Points on a hilly landscape, in no order, each with its height.
A ball rolls from a point to the lowest of its 6 nearest points, and stops where none of them is lower. Distance is the straight distance between rows; heights are no part of it.
dez: [ 37  -9 -13  -6 -23 -12  13  -3 -39]  height 251
Napi: [ 16  29 -30  -7 -18 -15  41   7 -42]  height 257
muv: [ 44  -2 -17  -2 -28 -17  17   4 -50]  height 209
zev: [ 19 -18  13  20 -42 -23 -13  18 -10]  height 357
val: [ 30  -2  16  40 -44 -17 -28  43 -14]  height 298
fizem: [  8  29 -30  -9 -10 -11  41   4 -35]  height 299
vovaf: [ 18  -4  18  35 -36 -15 -24  34  -4]  height 183
sivis: [ 10  -3  17  29 -30 -12 -22  30   2]  height 86
fal: [-10  29 -31 -20   9   2  41 -10 -19]  height 390
bel: [  4 -17  11   0 -12 -11  -7  -6   3]  height 404
nam: [ 25  -7 -14 -12 -11  -6  12 -10 -29]  height 324
dabag: [-18  -1  -9 -28  32  24   5 -38  15]  height 439
sak: [-31  -2  22   2  24   7 -15   2  38]  height 231
segug: [  3  -4  17  26 -18  -9 -20  26   8]  height 207
gunu: [ 16 -20  10  13 -35 -21 -11  12  -6]  height 436
met: [-25   1  -8 -29  40  29   3 -45  21]  height 406
laz: [-33  24 -32 -28  38  27  29 -25   2]  height 638
sifit: [-30   5  19  12  37  19 -21  14  43]  height 178
zan: [  4  10 -24 -17   6   8  23 -15 -22]  height 394
tib: [ 13 -21  10   9 -30 -18  -6   7  -5]  height 550
dun: [-16   5  19  20  20  11 -23  20  33]  height 177
Sim: [ 13   4  16  37 -10   4 -33  40   5]  height 279
fanen: [-24  22 -30 -25  29  20  32 -20  -5]  height 604
Sisu: [-13  16 -25 -25  25  21  22 -24  -9]  height 525
tepe: [-37  -4  21 -15  38   9 -11 -21  45]  height 263
Mem: [ 17  -5 -12 -13  -3   0  10 -16 -23]  height 409
rul: [-10   2  20  23   7   5 -25  25  22]  height 149
Letoz: [-15  -8   2 -22  25  11  -2 -34  20]  height 59
zovan: [-29  -7  13 -22  33  12  -6 -32  36]  height 319
dutud: [ 13   6  17  35  -4   5 -32  36   9]  height 321
rugi: [-42  24 -31 -30  40  26  37 -24   5]  height 640
kerol: [-30  -8  21 -11  29   6 -12 -14  36]  height 269
nok: [-16 -12   7 -17  15   8  -7 -25  21]  height 273
deka: [ -3 -11  16  10 -16 -10 -15   9  10]  height 375
lal: [ -3   5  18  28   8  11 -29  30  20]  height 210
difiv: [-24  -5   1 -25  33  19  -3 -39  26]  height 291
gotul: [-24  30 -31 -20  16   1  44 -10 -11]  height 440
dar: [-17 -10  15  -4   8  -4 -12  -6  27]  height 203
bosel: [  5 -16   5  -8  -5  -3  -4 -15   1]  height 48
vokos: [  8   8  18  33   5  10 -31  34  15]  height 287
Fudo: [-35   3  21   5  37  14 -19   6  46]  height 168
zulat: [ 26 -20  -2  -5 -23 -13   3  -7 -22]  height 428
Naso: [ 22   3  18  39 -22  -2 -34  40  -2]  height 234
vizop: [-38   5  18  13  52  27 -22  12  52]  height 92
zil: [ 29 -26   7  13 -45 -26  -5  14 -21]  height 445
Rovup: [-23   5  20  15  24  11 -22  17  37]  height 211
Figas: [-34  32 -30 -28  30   7  44 -16  -2]  height 532
Zul: [-15   0  20  16   6   1 -21  19  26]  height 96
rutur: [ 20  10 -23 -10  -6  -1  24  -8 -34]  height 365
Kepo: [ 42  22 -25   2 -34 -22  33  13 -55]  height 23
nakaz: [ 12 -11  18  25 -36 -17 -19  25  -2]  height 201
Zirag: [ 38 -25   0   3 -40 -25   3   4 -31]  height 346
zovag: [ 25 -21  11  25 -49 -25 -12  22 -15]  height 386
betub: [ 32 -25   1   4 -34 -21   2   2 -26]  height 389
nove: [ -8 -13  16   1  -2  -6 -11  -3  18]  height 228
Rosu: [ -4   3 -17 -21  18  16  11 -29  -4]  height 474
Rep: [-15   4 -16 -24  26  23  10 -34   2]  height 565
Fekov: [ 20 -20  -2  -8 -17 -11   1  -9 -16]  height 557
sav: [ 36  21 -26  -3 -26 -16  35  10 -51]  height 146
vut: [  4  25 -28 -12  -1  -1  34  -3 -29]  height 341
ruzu: [  2 -10  -3 -14   5   2   4 -22  -3]  height 307
bim: [ 11 -16  -2 -11  -7  -4   1 -18  -9]  height 382

For each start below, name the point where the ball stops.
kerol | vizop
zovag | sivis
nam | Kepo
fal | Kepo
Mem | bosel
sak | vizop
dutud | Zul
zev | sivis

Call two points neighbours if one is among the 6 nearest of the other. Go from one point of each pair to the other, from neighbour to neighbour, staying as low as possible. Name the highest point that can't be avoided.
Kepo, Zul | bim
vizop, bosel | nove
Letoz, Zul | nok
Zul, vizop | dun
Letoz, sivis | Sim
